Points on a hilly landscape, in no order, each with its height.
From any point a ball takes the steepest step (drop divided by distance) to one of its 2 nearest points. It stops when none of these is lower. Distance is the straight distance between rows; heights are no part of it.
tum: 37; 3; -7; -18; -29; -7; 15; -14; 18; 48; 38; -21; 14; 46; -45; 12; -51; 17; 29; 2; 57  h=48
fop: 26; 21; -3; -20; -8; -7; 43; -16; 16; 33; -12; 6; 31; -1; -50; 28; -2; -7; 18; 2; -20  h=640
dumul: 1; -2; -28; -4; 9; -1; -18; 5; -15; -26; 1; -7; 17; -3; -38; -18; -49; -7; 38; -2; 23  h=272
Nodi: -14; -7; -34; 17; -2; -22; -12; 7; 24; 17; -5; 17; 12; 19; -3; -15; -7; 16; 35; -31; 3  h=659
guke: 49; -40; 2; -28; -41; -8; 27; -18; 44; 58; 43; -30; 33; 70; -51; -1; -26; 15; 9; 15; 40  h=323
lelu: -11; 21; -29; 44; 12; 10; -44; 10; 4; -23; -19; -14; -30; -26; -17; -33; -18; 12; 33; 18; 5  h=339
Senu: 20; -10; -12; -18; -4; 0; 3; -1; 1; -5; 17; -16; 27; 13; -44; 8; -38; -13; 25; 4; 12  h=407
purid: 5; -45; -53; 42; -10; -35; -63; 13; 15; -11; -2; -19; 8; 13; -6; -43; -39; -4; 24; 0; 5  h=776
muger: -21; -2; -49; 61; -8; -1; -63; 6; 0; -32; -4; -13; -29; -18; 9; -20; 3; 35; 1; -2; 4  h=231
kan: -31; 29; -31; 24; -21; 29; -6; -9; 9; 14; -32; 14; 12; -35; 7; 11; 49; 12; -14; -14; 10  h=403
mesem: -19; 10; 23; 5; 5; -22; -9; -6; -19; -29; 37; 41; -38; -18; 37; 40; 56; 15; -33; -7; -25  h=421
Ges: 16; 2; 9; 25; -13; -13; -11; 11; 18; 4; -9; -14; -32; -23; -8; 31; 33; 15; -25; 42; -38  h=722
fepi: -15; 22; 10; 6; 30; -3; -4; -7; -47; 12; 19; -23; -37; 39; 18; -14; -48; 43; 30; -35; 16  h=417
Pir: 0; -38; -7; -18; -16; -14; 29; 1; 8; -24; -55; 21; 60; -34; 43; -22; 41; -3; -68; 25; -2  h=586
Dif: -38; -17; -40; 27; -21; 12; 7; -12; 17; 10; -26; 17; 29; -9; 34; -5; 37; 9; -17; -26; 9  h=331
biz: -26; 29; 32; -39; 18; 30; 56; -9; -35; 35; -4; 38; -9; 3; 54; 17; -2; -32; -13; -58; 18  h=729
fud: -2; -31; -14; 9; -12; -32; -6; 4; 30; 8; 9; 14; 16; 11; 4; 3; 13; 4; 10; -16; -23  h=715
nife: 40; -36; 46; 15; 5; -13; -35; 12; 8; -20; 3; -38; -28; -46; -15; 15; 18; -16; 0; 63; -44  h=802
Luz: -20; 15; -23; -1; 12; 6; -27; 15; -41; -6; 23; -22; -7; 45; 11; -37; -74; 30; 37; -37; 40  h=287
lufa: -5; -41; -50; 21; -10; -11; -3; 12; 26; -24; -38; 4; 61; -25; 42; -55; -10; -13; -22; 3; 13  h=853
seg: 45; -52; 34; -4; -4; -37; -5; 17; 21; -20; -10; -28; -12; -30; -11; 5; 40; -6; -45; 59; -36  h=759
pum: 12; 69; 50; -22; 46; 20; 8; -1; -37; -17; 25; -5; -52; 14; -33; 5; -30; -8; 24; 2; -11  h=709
Beza: 12; -2; 14; -51; -20; 3; 75; -5; -8; 34; 10; 32; 34; 25; 1; 44; 9; -22; 4; -34; -4  h=766
Leb: -22; 67; 17; 10; 24; 18; 3; -4; -7; -6; -5; 21; -21; -12; -9; -6; 4; -4; 19; -24; 9  h=514
sazo: 52; -50; 8; -35; -16; -28; 12; 10; 25; -2; -40; -23; 10; -20; -10; -7; 17; -9; -42; 49; -40  h=712
zifi: 18; 8; 30; -31; 7; -11; 29; -4; 1; 8; 23; -6; 6; 24; -37; 34; -4; -13; 32; 8; -10  h=545
Lazak: -21; 39; 20; 14; 7; 9; -3; -16; -17; -11; 15; 37; -44; -34; 6; 44; 71; 9; -39; 5; -26  h=358
ter: -46; 2; 4; -12; 9; 7; 23; 5; 2; -16; 2; 31; 27; -8; 38; -9; 10; -18; 12; -37; 16  h=605
vef: -1; 48; 48; 4; 49; 2; -19; 5; -38; -46; 30; -10; -60; -3; -13; -8; -20; 3; 31; 6; -13  h=673
Vipa: 1; -3; -36; 32; -21; 4; -27; 25; -5; -2; -12; -27; -31; -26; -4; 21; 34; 29; -58; 45; -26  h=751
Serup: -31; 22; 15; -7; 33; 17; -14; 5; -13; -65; -10; 18; 2; -18; 22; -8; -4; -27; -5; 4; 14  h=485
nuga: -2; 20; 26; 5; 22; 32; 2; 9; 5; -64; -20; 23; 6; -42; 28; -3; 15; -48; -33; 42; 6  h=377
Bigul: -9; 56; 26; 13; -6; 42; 24; -16; -6; -7; -24; 24; -36; -40; 3; 35; 61; -12; -32; 19; -26  h=428
Vom: 32; 6; -14; -5; -13; 6; 36; -4; 37; 41; -63; 5; 31; -26; -36; -2; -3; -4; 2; 26; -15  h=710
buvo: 24; -85; -6; 5; -19; -32; -45; -10; 23; 11; 12; -31; 14; 40; -26; -31; -14; -6; 11; 16; -16  h=661
salog: 21; -4; -21; -6; -25; -4; 33; 2; 33; 38; -56; 7; 36; -37; 2; -9; 28; 12; -39; 21; -8  h=750
fibo: 10; 32; 39; 14; 37; 12; -10; 1; -22; -60; 12; 4; -54; -27; -11; -3; -12; -23; 21; 30; -20  h=621
Fifin: 3; -45; -7; -22; -10; -24; 36; 3; 0; -19; 7; 26; 58; 14; 23; -16; -8; -15; -7; -7; -3  h=655
vuve: 36; -59; 7; -37; -29; -35; 18; 6; 21; -13; -46; 9; 34; -8; 29; -31; 23; -4; -47; 20; -27  h=649
Fofe: 32; -11; 37; -20; -9; -13; 1; -15; 9; 20; 22; -16; -2; 14; -48; 45; 19; -4; 24; 29; -33  h=628
bir: 33; 14; 24; -62; -16; 13; 75; -21; -12; 55; 26; 11; 16; 38; -4; 54; -22; 5; -10; -11; 27  h=703
Zedu: -35; -19; -69; 52; -23; 10; -37; 1; 3; -7; -16; 1; 20; -1; 32; -15; 39; 20; -45; -9; -2  h=230
Gakas: 3; 23; -2; -34; -10; 15; 44; -10; -26; 37; 9; 5; 9; 40; -8; 42; -46; 2; 12; -21; 37  h=643
Seni: 9; -28; -3; -28; 1; -14; 27; 3; -6; -23; 33; 5; 41; 30; 4; 2; -35; -23; -1; -6; 21  h=558
nit: 28; -7; 33; 2; -7; -20; 0; -2; 23; 24; -11; -14; -20; -11; -36; 39; 33; -1; 3; 30; -40  h=683
kelut: 13; -60; -51; 21; -11; -27; -33; 10; 12; -11; -22; -16; 40; -12; 5; -54; -20; 2; -16; 9; 7  h=820
Mosa: -17; -5; -31; 26; -14; -20; -18; 17; 12; 45; 2; -6; -22; 47; 2; -8; -9; 39; 46; -52; 1  h=585
zafet: -23; 41; 28; 18; 27; 12; -24; 2; -22; -59; 5; 17; -44; -31; 23; 5; 17; -4; -8; 8; -5  h=557
lise: 17; -48; -33; 21; 8; -15; -40; 29; 13; -38; -11; -27; 6; -35; -1; -39; -31; -18; -19; 38; -5  h=855
milen: -29; 28; 7; -5; 19; 52; 15; -12; 10; -37; -27; 26; 28; -48; 45; -2; 38; -55; -37; 19; 10  h=465
Lovog: -23; -17; 7; -12; 6; 4; 22; -12; 17; -35; -23; 37; 53; -36; 49; -7; 37; -28; -39; 6; 2  h=533
rono: 6; -22; 28; 1; 3; -17; -48; 2; -20; 8; 60; -44; -33; 44; -35; 8; -29; 6; 48; -6; 5  h=466
gup: 30; 16; -3; -12; -24; 2; -13; -9; 12; 57; 30; -37; -10; 43; -70; 19; -40; 22; 53; 3; 27  h=244
rikab: 29; -35; 6; 14; 12; -4; -23; 14; 5; -47; -3; -18; -4; -43; -11; -1; -17; -18; -13; 48; -25  h=837
tupel: -14; -36; -43; 61; -25; -28; -51; 9; 7; -8; 9; 3; -11; 11; 23; -9; 26; 34; -21; -13; -5  h=76
muk: -5; 8; -8; 5; -4; -8; 2; 7; -20; 42; 16; -19; -29; 50; -1; -3; -36; 38; 45; -43; 9  h=504
lado: 31; -66; 7; -11; -25; -17; -13; -10; 29; 31; 46; -34; 25; 65; -37; -16; -17; -3; 15; 14; 13  h=530
dad: -10; 13; 29; -36; 0; 0; 61; -1; -15; 15; 14; 46; -1; -4; 22; 33; 24; -16; -1; -34; -4  h=774
dadu: -48; 22; 9; 13; 10; -16; -15; -6; -36; -9; 20; 26; -47; -8; 36; 13; 41; 26; -15; -36; 2  h=481
reku: 15; 18; 2; -21; -6; 13; 25; -17; -22; 51; 15; -24; -26; 58; 2; 42; -44; 41; 26; -34; 29  h=583
fisiz: -20; 48; -3; 23; -13; 66; 6; -9; -12; 3; -36; 3; -23; -33; 1; 16; 48; 6; -31; 20; -9  h=472
puva: -4; 49; -7; 39; 9; 24; -18; 2; 9; -18; -27; 5; -31; -28; -21; -9; -2; -5; 25; 19; -3  h=423
Filek: 11; -40; -22; -13; -28; -32; 38; 2; 19; 19; -14; 32; 46; 20; 15; -20; 14; -2; 0; -20; -11  h=720
Rok: -39; 1; -2; 9; 3; -23; -13; 9; -13; -12; 13; 27; -3; 3; 45; -2; 16; 11; 2; -32; 11  h=540
bupo: 3; 2; -35; 19; -20; 13; 6; 13; 7; 19; -37; -9; 10; -35; -6; 6; 35; 27; -64; 31; -24  h=775
Bevag: 7; -1; 17; -4; -10; -13; -33; -8; -2; 39; 44; -47; -23; 47; -66; 18; -31; 16; 55; -3; 3  h=361
sazos: -57; 40; 24; -23; 32; 30; 11; -6; -5; -20; 10; 15; -2; -13; 62; -21; 22; -15; -5; -49; 21  h=660
lel: -10; 73; 51; -39; 59; 37; 29; -13; -48; 11; 5; 9; -25; 6; 5; 6; -33; -10; 10; -17; 8  h=646
Vesub: -13; 5; -30; -8; 20; 9; -19; -1; -21; -26; 21; -17; 14; 27; -20; -34; -73; -8; 30; -21; 48  h=67
nonos: -18; 85; 41; -15; 52; 52; 22; -2; -6; 7; -3; 20; -14; -20; 4; -10; 2; -20; 18; -20; 2  h=582
Paral: -44; 32; 22; -34; 28; 45; 32; -8; -24; 30; -7; 19; 0; -3; 70; -16; 1; -18; -3; -62; 33  h=697
velu: 16; -73; -25; 39; -13; -28; -71; 10; 28; 15; 4; -42; -3; 11; -24; -37; -32; -13; 13; 17; -18  h=728

Call two points neighbours if one is among the 2 nearest of the other. Go from one point of each pair to the other, from neighbour to neighbour, staying as low as possible. Name the highest point that can't be avoided.
nuga, Vesub => dad
tupel, Lazak => fisiz
tupel, nuga => pum

For each start below, name the point where the ball stops.
biz => Lazak
rikab => nuga
purid => tum
bupo => zifi
bir => Vesub
Fifin => Vesub
fud => Vesub
vef => nuga
pum => tupel
fisiz => tupel
